Points on a hilly landscape, in no order, each with its height.
A ball rolls from a point to whichever of its 2 nearest points has the largest drop for the distance, and stops where none of them is lower. Distance is the straight distance between rows; heights are no part of it.
K_322: [155  98 128 152 147 104 124 142 134  93 147 157 140 135 158 124 120 153
 109  92 163 109 102 102  70 119 115  99 121 113 107  87 107  78 157 139
 132 100 101]  (h 3.03)
K_295: [142 141 161  98 149 175 154 145  87 146 156 111 133 162  98 107 120 145
 173 166 111 135 146 103 139 119 141 173 154 152 139  47 143 184  93 136
 142 109 139]  (h 4.33)
K_216: [114 115  92 193 161 158 170 157 193 135 107 125 150 116 135 122 133 120
  85 103 128 138 144 141 104 129 149  70 140 104 119 123 167 107 144 100
 155 175 105]  (h 2.39)
K_373: [127 156 131 149  84 169 119 114 138 118  96 123 140 118  90  98 133 197
  91 110  88 121 140 133  92 117  84 112 155 114 155 163 124 128 114 123
 124 171 123]  (h 0.16)
K_432: [118  78 158 149 135 132 128 144 146 106 207 138  78 112 122 143 123 111
 135 177 153 139 108 105 140 123 122 111  86 120 160  36 130 107 124 176
 149 125 112]  (h 3.84)
K_506: [129 107 135 111 118  49 131 133 131 162 190 124  78 105 156 130 137  72
  87 152 140 108 131 153 157 119 132 131 113 120  96 151 142 124 123 129
 112 113 159]  (h 4.32)
K_469: [152 124 104 178 164  77 115 189 159 107 128 138 107 155 147 120 146 160
 133  85 157 103 103 102  95 110 119 133 168  90  93  90  99 118 158 160
 135 118  76]  (h 3.25)
K_176: [136 146 129  90 117 110 120 130 129 154 162 144  87 131 114 120 142  94
 100 146  83 122 138 126  90 135  97 126 130 139 113 101 122 141 106 125
 152 132 125]  (h 6.09)
K_305: [108 155 117 144  86 161 137  80 151 133 133 106 139 127 115 158 134  78
 125 151 146 168 159 129 149 129 183 119 149  91  73 199 151 178 115  90
 114 148 137]  (h 2.68)
K_483: [137  79  93 214 155  79 174 164 162 160  94 100 151 109 158 126 137 106
  99  81 116 108 156 150 121 140 138  85 149 117 146 137 150 107 119 104
 123 131 113]  (h 2.91)
K_351: [142  65 142 161 104  54 140 131 135 116 131 139  91 159 171  91 173  96
 127 150 100 121 111 105  67 120 121  88 143  95 106  83 146 127 116 117
 111 117  92]  (h 3.98)
K_386: [ 72 170 122  87 145 185 110 103  95 121 104 138 173 141 128 126 134 107
 132 215 122 146 177 102 138 143 183 123 144 152  64 142 149 149 131 123
 151  99 188]  (h 3.19)
K_831: [137 170 126 123 168 186 150 187 129 138 101 116 130 166 119  88 135 186
 148 108 102 144 156 115 132  85 136 151 170 109 118  73 142 174 132 123
 153 162 133]  (h 4.98)
K_103: [112 172 156  94 147  61  78 137 111 128 140 141  78 126 185 131 120 143
 142  88 113  78 128 142 136 119 120 150 154  95  87 174  81 142 139 124
 116 103 150]  (h 4.91)
K_546: [104 146 132 150  93 165 125 113 161 123 137 127  97 121 106 144 141  89
 106 158 118 187 136 133 129  90 151 135 133  96  82 129 140 185 107 103
 154 170 126]  (h 2.79)
K_370: [156 137  65 145 137  95 121 165 113 146 114 123 142 190 103 169 114 139
 177  96 154 113 115 118 142 166 123 136 140 174 131 100 133 125 158 132
 115 114  88]  (h 1.44)
K_537: [129  50 121 119 118 153 153  97 123 134 123 134 166 127  98  95 157 173
 164 147 116 115 109 155 143 135 128 150 101 108 197 147 162 138 130 146
  80 132 118]  (h 1.58)
K_897: [101 168  76 111 170 150 119  91 113 131 108 136 150 128 106 158 157  96
 170 175 142 146 117 135 136 173 178 129 107 150 113 141 140 126 147 140
 130 108  72]  (h 3.21)
K_253: [149 164  48 146 138 109 108 191 100 153 107 115 151 188 102 155 136 114
 159 151 147 113 145  95 153 148 129 139 157 179  89  99 136 143 140 147
 138 119 128]  (h 2.24)
K_999: [106  88 124 121 166 117 162 162 126 158 161 122 135 125 166 135 141 115
 148 181 145 124 164 127 162 120 190 108 136  97  98 106 191 159 144 121
 123 121 153]  (h 1.00)
K_187: [150  66 117 116 171 134 169 174 114 136 103 132 180 146 126  85 140 182
 117  79 152 106 104 127  98 136 100 105  92 145 152  67 117  52 171 138
 134 144 126]  (h 5.26)
K_633: [128 123 154 130 149 160 128 126 126 117 199 137 145  82  85 120 104 190
  84 181 128 116 156 102 101 134 109 118 138 145 179  66 142 117 109 190
 163 112 134]  (h 3.73)
K_179: [118  94 129 113 127 137 135 115 136 149 169 126 130 109  68 157 121 120
 117 183 128 151 129 142 141 160 126 117  87 183 183 101 170 127 121 150
 144 147 120]  (h 2.73)
K_36: [105 181 127  98  98 136 114 117 149 153 115 116  85  97  84 152 136  53
 111 114 117 160 123 168 136 119 120 154  97 117  87 184  79 156 104 108
 147 166 145]  (h 3.34)
K_94: [134 104 138 121 144 106 138 177 113 147 178 134 128 141 140 113 124 142
 107 167 127  93 160  98 100 142 116  95 138 139 124  53 164 105 138 166
 150 113 155]  (h 4.67)
K_872: [148  77 159 161 133 135 157 158 167 131 187 129  80 102 137 134  93  82
 112 118 135 142 114 106 131 110  90 102  83 131 172  52 119  87 119 140
 137 122 127]  (h 4.18)
K_427: [146 141 130 112 164  76 150 154 143 158 197 117  93 102 178 120 116  94
  73 110 123  85 174 115 134 122 117 112 143 134 105 108 148  93 121 151
 118  84 185]  (h 4.73)
K_663: [125 155 145 115  87 207 135  48 124 112 136 104 156 123  67 134 119 137
 168 158 149 142 129 136 136 148 149 164 118 103 158 194 111 165 101 140
  88 131 120]  (h 2.36)
K_810: [132 109 124 121  92 113 114 140  79 114 101 152 157 152 148 135 107 128
 101 132 123 145 126 120 113 142  97  77 101 194 127  98 140  77 143  85
 146 153 170]  (h 4.99)
K_631: [108 130 130  35 182 158 166 138 128 165 119 133 149 151 107 104 135 157
 180  87 131 113 107 151 129 151 152 159 111 121 135 132 126 146 170 103
 123 132 140]  (h 1.68)
K_235: [152  72 155 151 141 161 149 155 148 123 172 136 118  86 125  95 101 145
 119 111 122 114 107 117 123  92  71 124  84 122 196  73 101  86 119 154
 122 120 144]  (h 4.48)
K_638: [130  88 158 120 116 141 175 170 153 144 185 100 107 163  98 101 120 180
 161 132 147 116 148 102 142  97 138 148 182  66 114 100 153 188 124 129
 118 155 161]  (h 4.96)
K_58: [187 116 140 120 107 104 129 179  83 150 149 109 117 177 127 134  95 155
 173  92 125 107 127  98 146 116  84 147 135 164 162  71 123 148 124 130
  96 105 144]  (h 5.82)
K_166: [139 101 121  90 138 118 128 167  79 112  95 149 177 181 166 113 105 191
 161  76 150 105 109 118 130 134 114 116 118 147 130 112 134 100 190 107
 103 118 162]  (h 6.11)
K_472: [ 96 107  97 138  90  86  90 135  95 150  54 115 147 151 128 143 165 129
 129 185 108 138 131 180 158 165 143 105 111 155 112 178 151 129 146 102
 104 179 128]  (h 4.04)
K_772: [152  94 117 128 116 163 186  97 135 159 159 108 165 100  90 100 131 117
 106 108 139 103 134 129 122 126 117 142 120 105 152 172 134 128  97 120
  98 114 149]  (h 1.60)
K_837: [ 99 111 110 138  73  90  68 128  86 128  96 129 145 137 139 156 147 127
 126 229 145 139 121 155 177 135 146 134 111 146  94 185 147 139 136 147
 109 151 144]  (h 4.27)
K_229: [ 83 184  83  82 169 158 121 123 129 137 125 129 133 135  67 161 145 140
 160 164 141 151 136 167 143 170 188 152 114 151 111 128 140 158 153 143
 160 151 116]  (h 2.77)
K_812: [126  89 171 107 130 110 121 128 111 102 183 164 102 110 206 128 119 118
 139 155 144 134 120 128 152  89 151 130 107  97 119 107 148 135 144 125
 127 110 154]  (h 5.03)
K_637: [121  83 111 103 138  91 141 157 136 144  46 131 148 149 157  74 180 115
  88  88 155 153  73 146 130 121 145 140 106 131  79 154 117  85 164  74
 162 156 113]  (h 6.13)
K_750: [125  95 163  65 146  88 133 106  98 118 167 176 104 101 225 114  83  98
 117 131 138 114 130 150 149 119 145 115  89 148 130 145 143  78 160 116
 123 104 180]  (h 4.75)
K_79: [155 207 186 127 112 168 118  58 109  79 114 101 104 102 162 165  69  68
 107 141  94 149 144 117 109 144 105  89 110 201 192 128 123  90  94 139
 114 112 143]  (h 5.32)
K_512: [164  46 126 127  91 116 188  93 138 152 124 120 125 112 132 111 127  49
 114 101 140 167  79 116 135 113 106 135  82 134 144 144 101 105  93  64
 113 117 130]  (h 3.80)
K_731: [109 144 113 118 146 175 120 115 133 145 154 123 151  85  45 129 136 184
  95 172 105 115 144 151 110 153 109 136 115 166 186 122 141 129 112 186
 160 154 130]  (h 3.26)
K_89: [136 151 110 115 115  84  89 157 100 155 106 142 105 126 141 130 137 106
  99 117  83 113 126 146 108 141  77 133 114 166 113 125  99 115 124 126
 143 144 135]  (h 6.33)
K_371: [114 162  95 131 137 134 116 118 188 134  69 129 130 118  57  94 148 190
 111  66 104 127  91 150 103 153  92 156 132 120 163 158  90 101 134 153
 146 159  63]  (h 4.85)
K_81: [161 153 110 179 135 118  93  88 101 107 140 122 123  63 145 172 139  52
  96 161 146 147 104 102 149 118 108 105  91 178 132 141 118  87  98 166
 124  89 118]  (h 1.43)
K_125: [ 95 135 108 152 126 112  94  87 128 106  51 139 154 115 153 123 181 127
 110 142 105 124 124 161 100 149 148 109 124 104 113 190 133 108 141 135
 124 142  74]  (h 4.01)
K_232: [135 128  75 180 111 124 139 139 196 132  77 123 123 173  84 105 167 161
 101  85 132 132 120 140 112 132 121 123 166 108 115 142 156 115 143 119
 137 195  72]  (h 1.67)
K_2: [114 210 118 104 119 166 107 106 137 130 106 111 104 123  67 121 155 102
 136 115 114 135 110 141 119 117 119 182 136  97  84 163  52 159  96 131
 144 137 106]  (h 3.66)
K_666: [102 176 151 107 102 150  80  91 154 100  67 134 122 124 118 132 151 121
 123 106 119 144  88 136  93 117 110 153 117  88  96 177  65 100 130 122
 154 156  87]  (h 4.00)
K_6: [120 162 163 127  70 122  91  98 111 126  87 116  89 155 162 160 101 111
 161 132  62 148 168 140 138 137 119 112 139 139 161 145 145 165 110  99
  94 138 120]  (h 5.68)
K_209: [124 137 131 167  57 119  89 100 142 125 143 128  77 113 113 161 151  74
 109 172 111 170 125 130 146  99 121 130 127 125 112 150 132 174  83 118
 121 149 118]  (h 2.52)
K_88: [ 88 166 113 142 134 126  80  74 121 103  75 133 151 111 158 173 149 110
 158 172 125 131 140 145 122 177 175 106 114 118 114 180 130 104 147 137
 116 118  72]  (h 3.63)
K_382: [ 99  82 116 135 173  96 157 163 150 149 129 135 131 121 190 116 144 141
 137 125 127 103 144 160 142 135 174  98 132  82 125 127 176 133 171 118
 118 137 116]  (h 1.61)
K_367: [161 136  95 175 153 109 140 162 103 108  78 122 182 129 154 138 102 157
 106  40 129 109 170 131  90 148 107  65 149 172 137 109 111  81 131 112
 121 116 137]  (h 1.71)
K_717: [117 140  69 150 149  76 110 183 112 174 105 121 132 168 143 146 156 116
 157 178 105 112 163 135 152 155 160 115 149 149  93 104 178 158 146 134
 124 132 123]  (h 2.97)
K_250: [144  69 115 139 114  97 151 146 104 142 128 134 134 137 151 122 137 106
  94 167 127 147 126 120 105 141 116  63 108 165 113  78 159  75 138  90
 139 158 135]  (h 4.66)
K_531: [118 171 151  89 104 142 103 134 109 114 119 144 126 131 158 167  66 105
 108 109 135 139 138 118 130 134  97  96 108 175 118 130 109  83 154  93
 151 136 186]  (h 4.57)
K_619: [ 86 213 127  65 169 164 126  95  97 124 145 117 158 132 120 133 125 137
 168 163 142 106 166 123 152 156 192 146 150 119  83 161 131 159 128 129
 133  86 182]  (h 2.74)
K_399: [122 122 121 123 124  98 138  92 124 135 152 136 153 110 156 125 126 116
  90  94 157  86 147 134 116 161 143  96 140 116  93 193 132  86 138 102
 109  89 161]  (h 2.85)
K_839: [ 96  87 133 146 187  59 142 145 183 118 112 131 111 157 160 110 170 128
 164  96 171 113  59 110  99 136 182 143 150  84 106 137 122 139 153 120
 136 103  65]  (h 2.47)
K_353: [ 88 113 104 121 115 129  76 132  82 137  73 131 167 136 117 140 150 112
 116 252 121 159 153 119 170 133 161 121 127 178  77 150 152 148 138 134
 147 136 175]  (h 3.76)
K_188: [149 191 121 140 161 143 170 123 170 153 155 117 111 115  78 120  87 106
 121  71 109 104 123 129 101 171 115 132 134 145 184 108  91 121  99 128
 125  86  76]  (h 5.75)
K_107: [121 104 148  85 187  96 161 170 121 164 184 132 114 118 180  86 126 109
 119 137 129  67 160 115 114 132 133 106 138 107  97  91 149 104 144 146
 133 103 182]  (h 5.11)
K_270: [146 103 117 102 153 105 129 177 100 159 120 129 147 135 162 116  98 177
 147  47 140  79 123 146 154 116 103 148 124 130 137 146 103 112 162 113
 105 113 162]  (h 6.45)
K_672: [123  84 137 126  87 147 123 101 150  92 173 152 145 150  97 106 122 218
 108 137 190 119 104 127 118 113 126 133 147  92 124 152 150 117 161 142
 122 161 134]  (h 6.70)
K_355: [162 101 164 149 122 135 153 111 111 120 193 105 122  90 154 135 126 103
 114 166 137 144 158 100 189  76 138 147 133 122 164 113 167 156  81 164
 102  83 173]  (h 5.67)
K_369: [121 118 123 157 148 151 137  97 156 128 103 145 113  68 151 108 147  65
 107 127  83 151 115 133  96 119 122 110  99 135 156 133 119 122 100 122
 139 117  97]  (h 3.59)
K_492: [ 82  98 140 130 181  78 147 128 184 126 121 142 109 136 170 113 155 133
 169 102 117 108 101 153 124 140 187 138 144  66 136 143 148 164 151 109
 113 119  80]  (h 2.11)
K_645: [158 125 128 127 125  94 111 110  92 117 157 146 110 112 160 164 124  84
 129 146 137 138 108 114 142 126 108 124  85 172 141 104 125  97 123 145
 116  86 119]  (h 1.98)
K_777: [109 105 148  90 172 126 154 141 113 136 171 132 145 103 176 136 108 113
 123 185 133 131 187 116 182 132 181 113 131 141 128 104 197 134 136 135
 137  90 190]  (h 1.59)
K_643: [136  65 142 109 120  84 179 107 158 162 159 130  76 111 147 122 128  45
 118 130 142 152  97 131 138 125 128 117  92 117 119 119 129 111 123  85
 121 124 118]  (h 4.02)
K_862: [ 80 156 138 103 160  89  93 147 126 111 127 159  80 122 192 130 151 127
 139 125 111 128 119 172 139 104 168 148 133  76  67 150 104 159 147 108
 152 137 149]  (h 4.62)
K_326: [147 147  81 167 122  89 104 140 127 144 155 111 118 140  98 191  99 148
 147 102 148 104 123 142 167 161 109 141 128 183 176 115 130 113 140 154
 103 111  93]  (h 2.19)
K_462: [ 98 135 181  89  78 136 118 102 127 126 179 124 108 120 100 139 115 136
  95 170 122 142 182 132 146 119 159 153 181 107  89 155 153 202  96 118
 147 123 194]  (h 1.93)
K_819: [129 161 136 150 107 152  67 107  90  96 144 125 153  83 116 182 114 109
  87 189 168 144 130 104 153 125 103 112 114 184 115 150 123  95 107 171
 158 118 164]  (h 0.55)
K_308: [ 92 170 127  82 166 130 129  93 118 144 153 125 140 100 149 152 117 115
 131 156 120 114 183 150 163 167 179 114 125 146 135 160 173 133 130 139
 116  93 163]  (h 2.23)
K_796: [169 141  95 177 159 150 147 176 139 109 111 139 158 132 136 134  90 178
 120  55 153 120 136 115 103 119 106  92 143 136 141  88 115  96 152 130
 138 128 111]  (h 2.42)
K_517: [ 97 120 109 144  95  99 113  81 171 116  73 126 136 146  91 128 134 169
 130  73 103 120  98 165 107 176 123 132 137 117 177 186 104 117 134 118
 110 145  62]  (h 5.17)
K_395: [137  86 159 129  94 159 159 161 151 139 168 107 121 123  70 156  90 142
 121 130 159 171 142 142 187 102 132 163 125 125 158 110 148 181 114 125
 143 164 179]  (h 6.14)
K_357: [115 183 142 129 101 220 132  76 103 103  95  92 201 137  77 140  88 165
 169 195 173 132 169 114 152 161 160 157 164 131 144 180 121 149 113 153
 107 131 134]  (h 2.80)
K_788: [123 159 132 116  83 119 108  65 123 127 162 111 148  86 117 141 116 107
  64 109 159  88 145 129 122 144 107 124 124 120  92 221  92  73 109 130
 107 101 174]  (h 3.28)
K_762: [141 145  94 186 128  83  76 148  94  65  59 150 163 158 175 162 127 156
 136 113 149 122 136 125 103 147 123  75 141 157  93 123 111  89 162 144
 117 110  97]  (h 5.42)
K_409: [110 147 152 111 142 125  79 108 110 116 183 140 111  78  94 184 102 128
 104 190 120 149 138 142 156 155 124 134 102 206 185  93 136 124 113 184
 170 126 141]  (h 3.24)
K_297: [110 110 161  99 165 117 127 113 114 104 189 147  67  81 178 138 136 103
 155 168 115 135 140 143 176  90 162 162  98 107 129  83 139 144 109 153
 156 121 163]  (h 5.23)
K_55: [132 118 115 140 204 137 153 113 148 107 103 133 162 116 137  94 129 188
 196  79 146 107  92 119 121 140 156 160 136  91 177 143 104 142 148 152
  99  67  71]  (h 6.91)
K_193: [126 119 168  98 114  61 104 130 114 139  87 125  94 118 203 126 105 114
 148  49 100 103 121 141 145 109 102 164 137 108 140 177  70 142 121 109
 102  98 138]  (h 5.21)
K_493: [172 192 125 152 126 166 105 102  74 102  73 102 172  88 133 123 127 133
 129 129 121 106 159 108  97 118  93 117 135 139 124 155  83 112  86 164
 101  79 136]  (h 5.83)
K_867: [143 137 125 132 133 118 160 100 109 109 106 134 182 115 162 127  96 128
  97  39 141 108 155 119  85 158 120  83 140 142 122 152 105  74 135  86
 123  90 151]  (h 2.37)
K_845: [144 153 109 122 143 131 137 106 166 136 146 124 115 120  54  85 141 137
 120 110  95 109  88 115  65 159 100 147 129 123 163 105  87 126  92 152
 128  93  67]  (h 5.93)
K_943: [125 135 150 138  93 201 143  76 148 125 142 111 144  73 100 122 115 121
 122 133 116 140 137 155 156 105 125 146 110  99 175 204 120 159  79 128
  98 134 162]  (h 2.01)
K_442: [128 112 170  80 151 171 159 153 119 129 136 115 131 186 102  80 135 207
 189 144 119 138 134  98 145  97 151 170 177 105 133  74 163 194 138 125
 128 153 148]  (h 4.65)
K_860: [148  78 145 151  81  83 109 108 141 112 143 157  74 134 148 114 152  89
 134 144  89 138  88 118  95 107 104 126 117 107 140 106 127 144 107 121
 104 115  86]  (h 3.74)
K_527: [150 130 127 172 129 172 161 179 160 143 118 118 132 138 130 125 103 112
  84  91 109 149 150 115  88 108 109  75 143 142 128  76 155 128 128  81
 163 175 139]  (h 2.89)
K_834: [ 98  86 134 154 153 104 140 166 178 129 211 118  68 132 108 166 111 125
 160 134 174 133 109 138 170 142 155 122 101 100 140  65 118 121 156 153
 131 146  99]  (h 3.36)
K_44: [147  73 139 113 135 165 146 146 100 126 132 144 170 124 120 101 116 196
 126 113 122 122 113 128 109 120  84 119  87 151 198  76 137  92 150 147
 128 142 137]  (h 4.86)
K_266: [ 96 160 131 106  90 157 115 101 124 120 145 105 141 138  86 161 127 112
 140 180 163 155 161 126 171 130 184 165 158 110  60 182 136 187 112 132
 139 136 179]  (h 2.35)
K_417: [155 176 127 173  85 147 117  88 138 103 168 109 107 102 107 165 129  78
 117 129 157 149 123 113 170 108 128 146 133 107 122 166 105 152  79 141
 112 106 123]  (h 2.18)
K_14: [157 218 103 155 161 144 149 139 130 158 127  95 141  98 103 122  96 127
 106  80 104  91 162 135 126 151 116 129 156 153 160 142 113 131  98 138
 115  95 115]  (h 5.53)
K_38: [127 165 121 135  55 134 103 114 100 126  99  86 186 148  98 164 103 114
 108 161 136 111 177  95 141 169 113  98 147 172 101 178 131  92 111 112
 119 126 206]  (h 3.87)
K_827: [106 159 171  60 104 156 125 124 121 123 176 144 117 132 102 113 107 174
 105 138 115 130 153 122 114 109 128 144 163 104  89 122 128 173 119 115
 165 143 185]  (h 1.51)
K_949: [149  85 151 107  97 139 175 146 161 147 170 106 111 197  65  85 142 162
 163 109 148 109  92  88 104 117 109 141 168  87 118 116 139 163 122 113
  98 159 130]  (h 5.24)
K_588: [117 119 147 143 146 106 123 136 140 132 222 122 109 101  92 107 126 191
 107 186 111  78 167 104  99 146 117 109 161 109 146  69 150 133 113 197
 138 110 130]  (h 4.13)
K_75: [158  36 127 153 108 107 181 134 117 126  99 118 136 168 145  91 175  98
 133 143 127 153 115  83  90 114 118  77 123 119 110  68 151 111 127  89
 109 134 103]  (h 4.28)
K_746: [174 107 151 132 109 150 176 158 130 144 149 103 114 198  91  80 116 147
 180  98 111 110 102  84 105 123  90 135 150 117 161  63 121 156 114 120
  86 120 103]  (h 5.50)
K_5: [118 162 122 133 109 135 129 131 177 125 153 147  78 112 119 158 129  64
 100  97 144 172 107 139 125 100 132 141 118  94  74 142  95 146 124  86
 163 157 123]  (h 3.05)
K_800: [125  76 137 116  92 162 157 107 166 102 146 147 138 158  88 103 148 151
 107 130 179 161  82 129 121 111 131 123 108 103 109 136 152 108 154 109
 133 180 114]  (h 6.50)
K_440: [133  53 142 104 144  70 182 142 140 173 112 141  96 105 203 102 115  62
 110 106 122 147 112 161 142 117 139 111  93 125 114 141 132 107 143  66
 133 137 140]  (h 4.22)
K_398: [147 157 133 173  76 147  68 116 101  89 169 140 125  99 104 165 132 119
  80 170 155 142 115  92 121  89  84 135 127 147 107 128  98 120  94 171
 164 124 132]  (h 1.31)
K_423: [135  71 144  92 137 107 132 192 114 135 117 145 143 189 149  87 135 190
 126 111 144 112 101 138 120 131 114 119 112 150 125  77 153  77 195 114
 129 160 144]  (h 5.71)
K_954: [152 103 103 140 132 102 129 176 116 160  80 127 122 159 150 124 160  93
 146 110 115 143 107 121 138 100 124 148 126 121 101 114 122 156 134 104
 120 138 103]  (h 5.61)
K_632: [115  79 135 130 103 183 165 129 183 112 155 132 128 116  73 135 110 141
 114 143 182 193 109 146 153  96 158 144 108  95 137 131 156 165 138 120
 146 193 150]  (h 6.32)
K_258: [148  78 141 130  76 195 148  80 133  81 177 142 157 137  69 102 125 191
 138 159 183 142  97  95 132  93 112 161 145 100 147 140 137 146 116 150
 118 131 133]  (h 6.88)
K_892: [118 158 121 148 153 153  80 159 139 108  79 153 104 124 133 124 160 159
 127 122  83 160 106 144 123  91 106 141 105 138 156  83 109 126 141 157
 164 177  85]  (h 4.44)
K_95: [118 128 108 155 139 130 162 163 218 120 144 128 100 170  93 116 137 155
 130  82 156 132 112 128 119 125 138 127 170  66  98 122 136 134 153 118
 144 169  89]  (h 2.27)
K_830: [152 201 170 114 123 152 126  98  97  96 124 139 117 138 162 153  57 123
 130  97  98 134 159 122 105 162 111  86 127 198 192  90 132 112 121 118
 119  97 124]  (h 5.04)
K_960: [114 163 114  47 192 152 153 156 100 166  87 126 152 165 148  99 133 108
 193  94 111 113 130 135 146 135 158 163 130 130 101 138 112 164 147  89
 120  99 158]  (h 2.20)
K_294: [108 148 107 114 140  88  66 132  78 133  47 148 118 121 170 136 150  94
 127 151  74 130 120 152 109 162 110 109  89 181 120 128  99  94 143 132
 142 132 109]  (h 6.27)
K_887: [108 185 167  72  91 171  90 100 131 113 119 130 129 102 129 160  85  97
 118 117 143 135 130 141 119 134  97 133  93 124 101 179  66  78 136 100
 150 154 168]  (h 4.15)
K_90: [120  66 116 109 137 170 165 130 110 157 120 112 171 139  68 123 147 151
 152 200 130 144 131 135 146 146 145 143  98 167 189  98 186 150 131 158
 127 149 127]  (h 2.21)
K_13: [108 173 159  94  88 148  87  98 133 112 179 126 129  97 110 163  81 146
 108 107 182 121 132 146 147 127 115 152 109 100  90 196  64  99 141 129
 127 134 179]  (h 3.77)
K_115: [137 135  91 164 103 132 108 145 142 130  98 125 133 136  97 109 162 164
  89 122 121 118 126 142 121 109  99 137 151 112 111 163 129 122 132 147
 136 177 113]  (h 0.96)
K_471: [122  82 140  93 121 103 138 105 115 139 127 142 140 139 123  86 153 165
 128 116 104  94 110 143  95 141 120 135 123 106 141 154 140 124 139 115
 101 130 124]  (h 0.97)
K_920: [119 141 163  85 101 173 119 130 119 132 126 142 124 109 114  87 130 173
  93 128  88 134 136 134 103  87  83 136 129 109 129 137 115 144 113 133
 152 168 169]  (h 0.94)
K_484: [128 130 129 152 106 135 102  93 143  83 128 154 100 158 115 119 180 132
 151 152 116 152  90 101  93 103 138 143 144  90 104 111 134 160 123 134
 124 128  71]  (h 3.48)
K_743: [145 140 111 142 158 179 118 134 134 105  60 149 147 130 124  94 179 132
 115 112 123 163  98 118  96  92 115 125 111 139 121 103 126 100 141 148
 159 149  81]  (h 4.07)
K_649: [117 146  68 166 131  74  90 154 108 128  94 130 158 144 152 145 128 158
 123 114 145  88 148 151 142 156 138 111 161 133 101 173 135 105 163 135
 106 121 126]  (h 4.89)
K_660: [139 205 163 132 116 197 118  62  95 106  99 113 158  94 133 130 110  87
 122 156 104 126 162 115  87 138 120 105 119 148 143 150 108 108  82 130
 120  95 135]  (h 5.57)
K_846: [ 86 146 125 139 153 107  86 139 134 120  79 152 114  98 192 135 157 114
 108 123 101 133 128 177 133 116 157 126 129  80  93 177 115 130 148 117
 140 143 104]  (h 4.36)
K_97: [120 107 128 103 142 162 141 187 130 152  98 131 132 160 140 120 132 153
 150 111 115 154 130 151 159  91 130 144 115 123 137  96 151 162 152 105
 138 176 141]  (h 5.30)
K_946: [125 114 146 121  76  73 121 111 118 151  80 119 111 152 168 132 122 110
 145  72  61 110 141 149 125 138 108 125 148 117 149 176 121 149 113  83
  93 133 128]  (h 5.44)
K_847: [134 115 115 181 127  83 122 130 181 132 214 123  82 134 105 180 101 124
 137 118 153 106 123 122 151 153 133 116 123 131 162  85 135 104 145 152
 105 109  82]  (h 2.86)
K_304: [ 90 202 113 125 139 124  79 126 161 130  45 110 127 116 105 126 149 168
 125  88  96 116 124 159 110 144 117 150 144  96 116 192  72 113 143 150
 145 167  79]  (h 4.43)
K_549: [137 125 112 152 161 173 152 106 166 113  84 141 134 115 112  91 162  86
 117 115 111 165  83 111  75 119 128 132 101 124 141  98 110 116 108 123
 153 110  55]  (h 3.81)
K_69: [142 133 166 137 143 145 125 107  95 116 154 123  77  77 192 132 131  56
 119 180  84 168 161 111 169  66 135 146 118 145 148  97 150 157  73 153
 130 107 168]  (h 5.47)
K_669: [ 97  84 112 126 129  50 131 113 157 132  92 124 128 168 140 131 161 105
 150  94 190 133  50 122 122 153 170 153 134 118  88 184 115 137 155  89
 129 113  71]  (h 2.84)
K_335: [123 153 109 144 138  74  64 142  74  94  34 138 156 140 180 159 119 128
 141 118  90 112 146 136 101 169 104  72 108 191 133 116  98  71 139 132
 117 112 128]  (h 5.89)
K_428: [160 154 122 169  89 123  93 107 114  99 190 132 102 115 103 139 148 123
 127 154 146 117 119  90 128  87 111 153 156 107 103 124 111 156  82 169
 126  93 117]  (h 1.82)
K_906: [134 164 159 150  69 177 106  91  86 125  90  70 193 116 101 144  99 149
 127 178 124 111 192 108 140 139 120 125 167 141 142 191 141 133  91 138
 108 133 183]  (h 3.35)
K_984: [189  80 137 147  99 145 164 109 103 116 136 125 142 124 151 116 128  79
 129  96 148 148 100  87 127  88 106 128 109 117 123 127 114 119 103 102
 108  91 137]  (h 3.58)
K_439: [138 142  82 202 157 120 136 172 195 105 159 129  90 145 102 132 112 183
 159  99 152 121 114 120 130 119 125 135 166  82 134  89 112 131 143 161
 137 145  64]  (h 2.75)
K_896: [106 128  80 148 122  51 112 156 124 172 104 126 110 142 159 170 129  92
 126 158 109 133 154 154 172 164 157  86 128 157 100 145 174 137 148  94
 112 142 126]  (h 3.47)
K_325: [164 134 129 169 114 164 149 123 136 118 135 123 128 106 129 128 115  83
  93 106 121 142 130 110 109 101  95  99 123 143 143 119 130 117  94 108
 133 125 135]  (h 3.31)
K_791: [124 102 132  90 159  89 167 123 133 157  99 124 145 140 126  93 125 154
 139  53  92  89 121 133  75 180 113 130 128 133 172 124 118 112 137 103
 124 101 106]  (h 0.23)
K_644: [116  94 163  68 137  99 146 113 115 136  95 168 106 107 219 105  92  88
 113  80 104 121 119 161 118 119 135 119 102 128 135 169 110  97 147  83
 137 126 153]  (h 4.47)
K_180: [155 165 154 144 135 158 116 127 119 118 186 116  99  94 101 162  91 128
 115 142 129 147 131 117 159 110 102 155 112 179 189  73 118 131  92 167
 159 114 144]  (h 3.67)
K_829: [135 108 139  90 188 114 133 142 114 134 133 146 131 121 159 111 108 192
 192  73 124  96  94 137 134 123 119 159 112 116 181 114  98 136 165 137
 106  88 109]  (h 6.73)
K_704: [ 98 168 114  67 208 146 158 130 150 138 145 128 119 155  75 122 147 175
 201 113 136 118 107 160 133 161 184 164 128 114 126 116 130 162 160 128
 135 149 110]  (h 2.22)
K_174: [178 162 164 150 124 148 112 150  73 111 164 110 123 132 106 142 105 133
 123 168 118 145 150  81 157 104 113 169 169 176 159  48 124 169  72 167
 146  84 144]  (h 4.03)
K_640: [141  94 127 121 202 119 164  98 121 107 128 141 179 119 177 117 141 134
 192 100 182 100  93 101 112 147 176 140 124 106 135 149 130 126 149 130
 104  52  96]  (h 7.06)
K_458: [105 167  89 132  96 111  96 124 111 125 113 116 173 154 111 169 108 137
 130 147 165  92 160 127 153 173 142 111 147 144  91 192 131 102 153 129
 106 126 164]  (h 4.39)
K_807: [125 145 152 118 112 143 117 116 111 141 113 135  80 120 163 110 121  97
 136 147  39 144 164 138 107  98 109 131 135 139 155 115 136 174  91 122
 127 140 135]  (h 5.88)
K_909: [160  81  92 164 131 106 142 170 150 129  50 121 143 165 139  83 187 124
 115  79 155 151  88 122 130  74 117 161 135 100  93 133 123 111 144 118
 140 160  93]  (h 5.87)
K_411: [107 112 123 139 100  92 108  88 156 104 132 149  99 148 118 151 170 111
 159 147 154 149  74 143 128 137 165 144 130  90  92 174 133 161 148 120
 107 146  70]  (h 3.20)
K_207: [158  58 145 128  98 133 143 162  98 157 149 103 136 127 123 146 117 113
 146 172 146 154 135 108 203  86 119 167 117 151 149 101 159 171 105 141
 115 125 169]  (h 5.90)
K_983: [139 209 103 133 155 185 154 158 128 159 129 103 138 122  85 104 114 146
 120 115 101 122 159 134 118 119 122 148 160 127 127 108 115 170  99 123
 147 138 125]  (h 5.27)

For each start below, name the point where the ball stops.
K_250 -> K_999
K_89 -> K_631
K_371 -> K_819
K_660 -> K_367
K_588 -> K_791
K_829 -> K_370
K_810 -> K_367
K_174 -> K_791
